A landscape with many valleys, sampled at points; each row gives a point and its height.
A ball rolls from a point to whichever of its 6 nearest points has the largest drop for the distance, and stops where none of them is lower. Distance is the straight distance between rows; heights are no part of it.
figog height 22.0: [ 13  56 -16 -22   0 -18 -11  -1 -11  -5 -19  -2  -8  15 -20   8  -3  -4
 -11 -14  -5]
tus height 63.7: [ 36  35  17  47 -14  16   0  -5   2 -40   9   8 -29  15  11   7  -1  16
  11  18   7]
boso height 32.6: [ 17  -2  27   7   1 -12  14   0  -1   4  -1  27 -22   7  23  -1  -8 -19
  38 -21  -7]
vif height 10.8: [ -9 -27   8   8  -3  17 -18  -7  -4  -6  10 -18 -11   8  -2   4  12   3
 -49  38   4]
Deno height 38.6: [ 21  11   9 -26   0  -4 -17  -6 -11  -7   8  -6 -28  33   4  30 -17 -24
 -19  17  -1]
mig height 44.4: [ -5 -27  17 -12  10 -12   1  -3  -1  13  -4   6  -7  17  15  14 -10 -25
   3   1  -7]
pumir height 42.6: [-28 -26  14 -13  12 -22 -19 -18  20  14   8   5  -2  15  12 -13 -25  -4
  20  -6  -5]
suzo height 37.9: [-21 -39  25  -4   9 -11  -3 -11  12  13  12  20   9   4  28 -11  -6 -14
  29  -6  -7]
let height 56.5: [ 18 -40  27  -5   3  26 -11  14 -16  15  13   1 -26  22   6  13  21 -14
 -24  39   9]
sak height 26.5: [ -9 -40 -14  20 -14   0  34  -2   6   3   5 -22  49 -33  -4 -16  -5  15
  15  -3  -2]
dop height 8.2: [-40 -17  -4 -23   6 -11 -15 -20  23   8  -7  -1  10  -2  -9 -10 -18  15
  -8 -11   0]
kam height 28.5: [ -8 -36 -13   0   3   7  11   2   4  12  -9 -18   0 -12 -18 -12  13  -2
 -25  -8   4]
sava height 27.5: [ -6 -22  -7  20  15  -7  34  13  11   0  22  -5  41 -20   7 -12  -6 -12
  22 -11   8]
duz height 28.2: [-19   0 -20  22  -6   1  38   0   8  -2  -1 -10  15 -12  -7  11  -6  13
  12  -7 -10]
tidu height 46.3: [  1   6   7  23 -12  12  -5 -27  24  -4  -6   1 -36  14  18  -5  -3  28
  19   1 -12]
zesa height 20.5: [-27 -37 -11 -17  -1  -7  -9 -14  16   5  -5 -13  28 -29 -16 -29  -2  16
 -20  -7  13]
dufe height 58.7: [ 35  17  18  49 -20  20 -16  -2  13 -23  -2  13 -31  13  31   0   9  36
  18  17   1]
Tadom height 20.4: [ 10  45 -28  12   2 -20  21   4  11   2 -17 -11   6   5 -29  -2 -13  37
  23 -20   5]
lokub height 47.4: [ 30  -9  37   6   4  30 -11  23 -33 -13  17  13 -11   2  14  24  26 -28
 -18  27  21]
geki height 43.3: [  8  -7   1 -33  34 -30 -14  22   4  25 -13 -11   6   2 -27 -12  18 -10
 -26 -14  28]
tib height 33.4: [ 16  34 -23 -13  10   7  -6  16 -14 -14  -6 -19  -3  -1 -25  19  27 -12
 -43   3  20]
Bib height 41.0: [  1  29   0  16  -2   2 -14 -17   5 -25  11  -8 -26  25   5  14 -11   4
 -19  16  -4]
mizi height 41.6: [ 24   7  33 -12  -3   8  -7   7 -22  -3  16  23 -27  15  32  30  -3 -25
   5  19  -4]
lobi height 38.1: [ -9  -5   5  22 -16  25  -5  21 -22   4   6  36  11 -20  35  11  24  -5
  18  20 -22]
Rap height 34.6: [-32 -29 -11   5 -23  14   3 -26   7   2  -4 -13  10 -20  -3  -7   1  12
  -9   2 -17]
Gab height 32.7: [-10 -74  27 -23 -14  10 -28   2  -8  26  -5  19   9   1  23 -20  14  -3
  22  23 -20]
nif height 38.7: [-30 -41   5 -19 -20  20 -26 -35   7   3   0 -15  -1  -3   4   1   1  16
 -28  22 -14]
fur height 25.5: [ -4 -55  -4  16 -21  15  17  -2   0  13  -4 -11  25 -30   2 -37  17   3
   9  -2  -5]
kego height 36.9: [ 14   3   3  20   0  34  33  18 -17 -11   8  -2   4 -20   3  29  30 -15
  -3   3   6]
beg height 19.5: [-11  30  -9 -21  14 -25  -9  10   7  10 -22  -5  16   1 -21  -3   2   4
 -18 -19   5]
Kaval height 46.1: [  0  -6  25  -9 -13   2 -15  -9  -5  14   4  13 -22  34  20  25 -10 -11
   2  21 -15]
Losu height 31.0: [  5 -41   1  -7  23  -3  13  13   8   9  -3  -6   0  -9 -10  -5  10 -23
 -13 -10  21]
ziv height 37.7: [ -6  28 -16 -15   5  -2 -21   4  -1  -6 -13 -23  -5  10 -16  17  18   7
 -50  10   9]
Pupi height 22.4: [ 31  34 -14 -29  11 -10  10  21 -25  -8 -13 -12   1 -16 -28  24   8 -31
  -6 -27  15]
Tugif height 51.0: [ -3  12  25  16 -13   7 -26 -20   4 -13  14   7 -28  36  15  13 -13  13
  -5  26  -8]
Muti height 49.8: [ 17  22  21  10  -3   6 -16 -12  -7 -19  12  12 -36  31  22  13 -15  -3
  -2  25  -8]
Kizom height 28.3: [ -3  -8  12  25   0  -5  28   5  -1   4   3  31  12  -6  23  -1   7  -8
  46 -11 -13]
kav height 30.7: [ 27  33   2 -43  24 -38 -11   6 -18   5 -15  11   1  12 -13 -11 -22 -26
  -2 -14   6]
Samab height 44.3: [-18  13  -4 -23  25 -26 -23   3  26  15  19  -1  22   0   6 -26 -33   3
   4 -22  18]
Tilot height 21.9: [ 48  69 -20 -16   2 -12 -16  -6 -11  -5 -30   1 -18  13 -23 -22  -2  21
  -6 -13  -2]
dudi height 70.6: [  9  21  28  24  -6  10 -10  -4 -10 -34  19   8  -5  21  12  17  -1 -12
 -14  25  11]
gozo height 7.5: [  9 -10  21  12  -2  31  -7  13 -23  -1  12  18  -6   1  20  19  24 -17
 -12  26   0]
Lile height 26.6: [ -9   0  -2   6   3 -16   3 -13  21   4  -5   4 -14  13   5  -5 -22   4
  20 -20  -3]
pabo height 20.0: [  9   3 -13  26  16 -19  14   4  32   0  19  -2  10   2   6 -16 -27  17
  42 -21  14]
viki height 28.7: [ 14 -31 -24  10  25  -4  33  31   8   7  12 -14  28 -27 -25 -22   7  -7
  -5  -8  31]
namo height 37.6: [ 22   7  12 -31   5  -3   2  -1 -21  -2   2   6 -25  17   8  27 -14 -38
  -2   0  -1]
kelib height 49.5: [ 24  17  -9 -33  22  -4 -18  20 -21  15 -16 -18 -16   5 -31   4  42  -7
 -41  -3  23]
gega height 24.0: [ 17  48 -11 -36   5 -22 -30  -3 -10   5 -16  -1 -20  23 -13   4 -14  -5
 -25  -2  -6]
zar height 33.9: [ 60  41 -14   5  -3  12  19  -3  -6 -35  -1 -11 -36   0  -9   8  -8   3
  18  -7   2]
Vovim height 11.9: [ -4  45 -34  10  -3   3  25   9 -10 -12  -4 -26  12  -4 -28  32   6  12
 -16   1   1]
nep height 28.1: [-24 -22  -4  27 -29  14  33  -9  -2   2   2   3  32 -24  12  -9   8  12
  29   5 -28]
Dus height 36.0: [  0 -46  13  -7   8  17   2   2  -7  18  -4   1 -14   3   6   5  19 -12
 -16  15   1]
Puba height 20.1: [ 29  62 -21 -18   0 -10   1   9 -23 -11 -15  -7  -4   0 -24   6  -4  -8
  -2 -25  -1]
mus height 13.1: [-13 -38  -2   9 -34  13 -11  17 -20   9 -13  23  29 -38  30 -24  26   7
  36  12 -24]
nibes height 28.8: [-26  14 -23  13  -7  -4  14  -7  17   1  -8 -11  11  -6 -16   5 -10  24
  -1 -10 -11]
zired height 33.5: [ -3 -13  12  11   4  17  27  11 -10   2  -5   8   6 -12   9  18  20 -25
   7  -1  -3]
dugal height 30.2: [ 14  29  -6 -26   7  -2 -13   6 -19 -11  -4 -14 -16  13 -12  25  -3 -27
 -29   0   7]
vofop height 33.2: [ 24  19   3  15  -5  -1  28   0   2 -11  -6  11 -30   6  10   8 -15  -4
  31 -19  -2]
Lig height 26.0: [  0 -62  13   4 -12  20  -7  16 -22  26 -12  10   0 -18  16 -33  27  -3
   9  15 -10]
Gugi height 16.0: [  1  45 -28  -4   1  -5  18  15  -8  -8 -16 -17  17  -5 -25  24  11   7
 -13 -13   4]
pobev height 18.9: [  9  36 -22 -12  14 -18  17  16  -8  -4 -16  -6  15 -10 -28  16   0 -13
   0 -26   9]
tudo height 55.6: [-34 -27  15  -1 -14  13 -12 -26   1   9   0  17   2  -2  29 -11  -3  14
  19   7 -29]
risuz height 35.9: [ 53  34  23  13  -9  20  14   6 -28 -28  19  16 -41 -13  15  13  -6 -17
  33   2   0]
nol height 52.9: [-18 -18  10  17 -18  25  -1  -2  -5   1  -1   8   5  -7  25   3  16  -2
  -4  18 -18]
Neli height 37.4: [-11  -7   1  24 -19   9   6  11  -7   5   0  35   8 -13  28  -5  13  18
  48  -1 -28]
kemod height 41.1: [-23 -13   7  25 -17   3  11 -15  17   0   4  17   6  -7  12 -18   1  27
  46  -7 -26]
zisoz height 58.8: [-16   7  -3  43 -35  27  -4  10 -16 -14  16  16  25 -17  20   1  19  24
   8  36 -25]
zepok height 26.9: [ 13  34  -6  19  -5  13  15  -1  -8 -17   9  -4 -21   4   3  23   0  -9
   4  -2  -7]
gule height 31.6: [ -3  21   3 -40  14 -32 -21   5   4  17 -22  -2   5  20 -15   1 -15  -8
 -18 -10   8]
sel height 52.7: [-14 -36  13   1 -12  22 -23 -14  -4   5   6  -5  -7   6  11   1  15  14
 -31  33 -12]
Tedo height 4.0: [  0 -25  -4 -15   9   9  -8   4  -7  10  -8 -17 -23  12  -8   8  16   0
 -46  15  12]
vedar height 31.4: [  3 -30 -10 -15  30 -20   3  23   5  27   5  -5  -2  -8 -32 -40  11  -3
 -21 -10  36]
busu height 81.0: [ -8   3  23  17  -5  -1 -25  -7  -2 -31  15  -8  -7  30 -13  14  -1  -8
 -39  37  13]
bizo height 18.3: [ 14  37 -16  -4   2   7  27  11 -16 -16   0 -13  -3 -10 -21  30   3 -16
   0 -13   4]
kuze height 64.2: [  7  16   3  14   3  13   1   7 -11 -31  14 -13  -6   6  -4  26  13 -17
 -34  21  15]
tifov height 59.3: [ -2  15  15  36 -16  19 -14  -5   0 -12   9  22 -20  10  32   6  11  20
  19  18 -17]
nat height 49.7: [-18  13  -4  -9  -8  -2 -20 -23  17   4  -5  -8 -29  25   2  11 -16  14
  -9   2 -14]
kese height 47.8: [-31 -43  14 -17 -35  27 -24 -37  -7   2   1   0  11  -9  19 -16   8  18
   2  19 -22]
Navuv height 36.4: [-13 -12 -10 -20  24 -16 -18   8  23  16  15 -11  37 -22  -8 -35  -6  11
 -21 -10  28]
bofof height 34.9: [ 35  26 -10 -10  15 -20  25   6  -6 -13  -1  10 -15  -7 -13  -5 -25 -24
  28 -33  10]
Loma height 37.8: [-34 -15  -4  17 -25  17   4 -29  14   0   1   7   9 -13  12 -12  -4  25
  25   0 -25]
nezen height 49.0: [-25   3   4  31 -25  22  -3 -21   8  -9   4   9  -9   4  18  -6   8  29
  18  12 -26]
tes height 32.9: [ -3 -32   5 -23  39 -20 -18  14  18  19  19  -7  20   2   6 -12 -12 -16
 -13  -6  21]
losan height 36.7: [  2  15  -5  25 -10   8  13  -9  11  -6  -5   5 -28   8  11   6  -4  11
  24  -9 -13]
kon height 34.5: [ 29  16  13  -4   3  -1  25  -3 -13 -11  -2  19 -32   3  14  13 -16 -27
  29 -18  -3]
Vusim height 18.6: [  7  26 -19  13  11 -26  18   7  22  -6  -4  -3   6   5 -12  -8 -24   6
  28 -26  15]
tosa height 42.7: [-32 -18   9  -3  -1  -8 -12 -32  29   3   5   9 -14  10   7 -16 -22  19
  25 -14  -5]
veke height 24.6: [-27  27 -21   5   6 -18   3  -4  32   6   0  -7  40  -8 -23 -21 -23  42
  16 -14   9]
vid height 21.2: [-24  26  10 -31  11 -32 -27 -10  20  18 -21  -4  27   3 -20 -17  -5  22
 -22 -13  10]
zesis height 23.9: [-13 -44   7  17  -6   7  17  10  -6  12   2  12  28 -29  19 -18  19  -9
  22   5 -16]
Supu height 3.4: [ -1   8  -5  -5  28 -29   1  11  21   6  16   1  16   3   4 -13 -30 -20
  11 -21  16]
Livav height 27.9: [-20 -52   4 -17  -4   3 -13 -13  11  14  -9  -9   7  -3   0  -7   0   3
 -16   1  -2]
rupi height 28.4: [-31 -12 -22  18 -11  -4  27 -13  17  -5   6 -14  39 -22 -12 -14 -16  22
  20 -11  -9]
tar height 2.3: [-31  -2 -15 -19  -2 -10 -12  -8  17   9 -22 -11  25 -17 -26 -14   5  24
 -27  -9   5]
Kurum height 33.6: [ 14  12  -2 -39  13 -25 -14   7 -12   8 -15  -7 -10  15 -14  19  -8 -25
 -17  -8  10]
vevul height 50.0: [ 15  17  23  20 -15  14 -15   6 -11  -2   5  31 -31  20  40  11   2   4
  22  13 -13]
sepam height 25.0: [-30  18 -15   1   5 -22  -7 -11  27   6  -6  -3  13   0 -14 -17 -26  21
   6 -20   7]
bis height 18.0: [ -4  15  -8   0  10 -21  10  -4  13  -1  -3   1   1   4  -7   1 -16 -11
   9 -22   7]
gived height 29.6: [ -5 -69  13 -12 -26  15 -13 -19  -6  24   0 -12 -10  -7  -9 -44  11  10
  -8   9  -4]
ferap height 38.2: [ 21  -8   7  -7  11  21   6  17 -16  -7   8 -13 -21   0 -13  24  24 -24
 -29   6  22]
vifu height 41.9: [-15  13  -7  38 -18  23  18  -6   1 -15  11 -11  10  -2  10  14   8  15
  -4  20 -16]
Tepi height 36.1: [ 52  28  -3 -71  16 -29 -18   3 -40   5  -7  13  -3   9 -30   0 -18 -31
  -5  -6 -10]
nonul height 29.8: [  7 -30 -16  -4  34  -7   7  25  14  17  12 -11  24 -23 -15 -28   1 -13
 -17 -10  34]
muf height 27.8: [-16   6 -29   6   9 -11  30  14   9   5  -3 -14  47 -19 -24   1  -4  14
  -2 -15  10]
bisog height 28.6: [ -8  -2 -26   4  18 -18  18  17  19   3  10 -15  49 -21 -18 -10  -1   4
  -5 -14  21]

For each start below, name the point where the ball stops.
nezen: mus
Kurum: Vovim
nonul: mus

Call two points neighbours if one is among the 6 nearest of the other. Go from one point of each pair to the other, from neighbour to neighbour, staying as low as possible. Name the highest point that can't be avoided.
mus, gozo: zired
Tedo, Supu: kam
Supu, mus: sava
Supu, tar: beg
Supu, Vovim: pobev
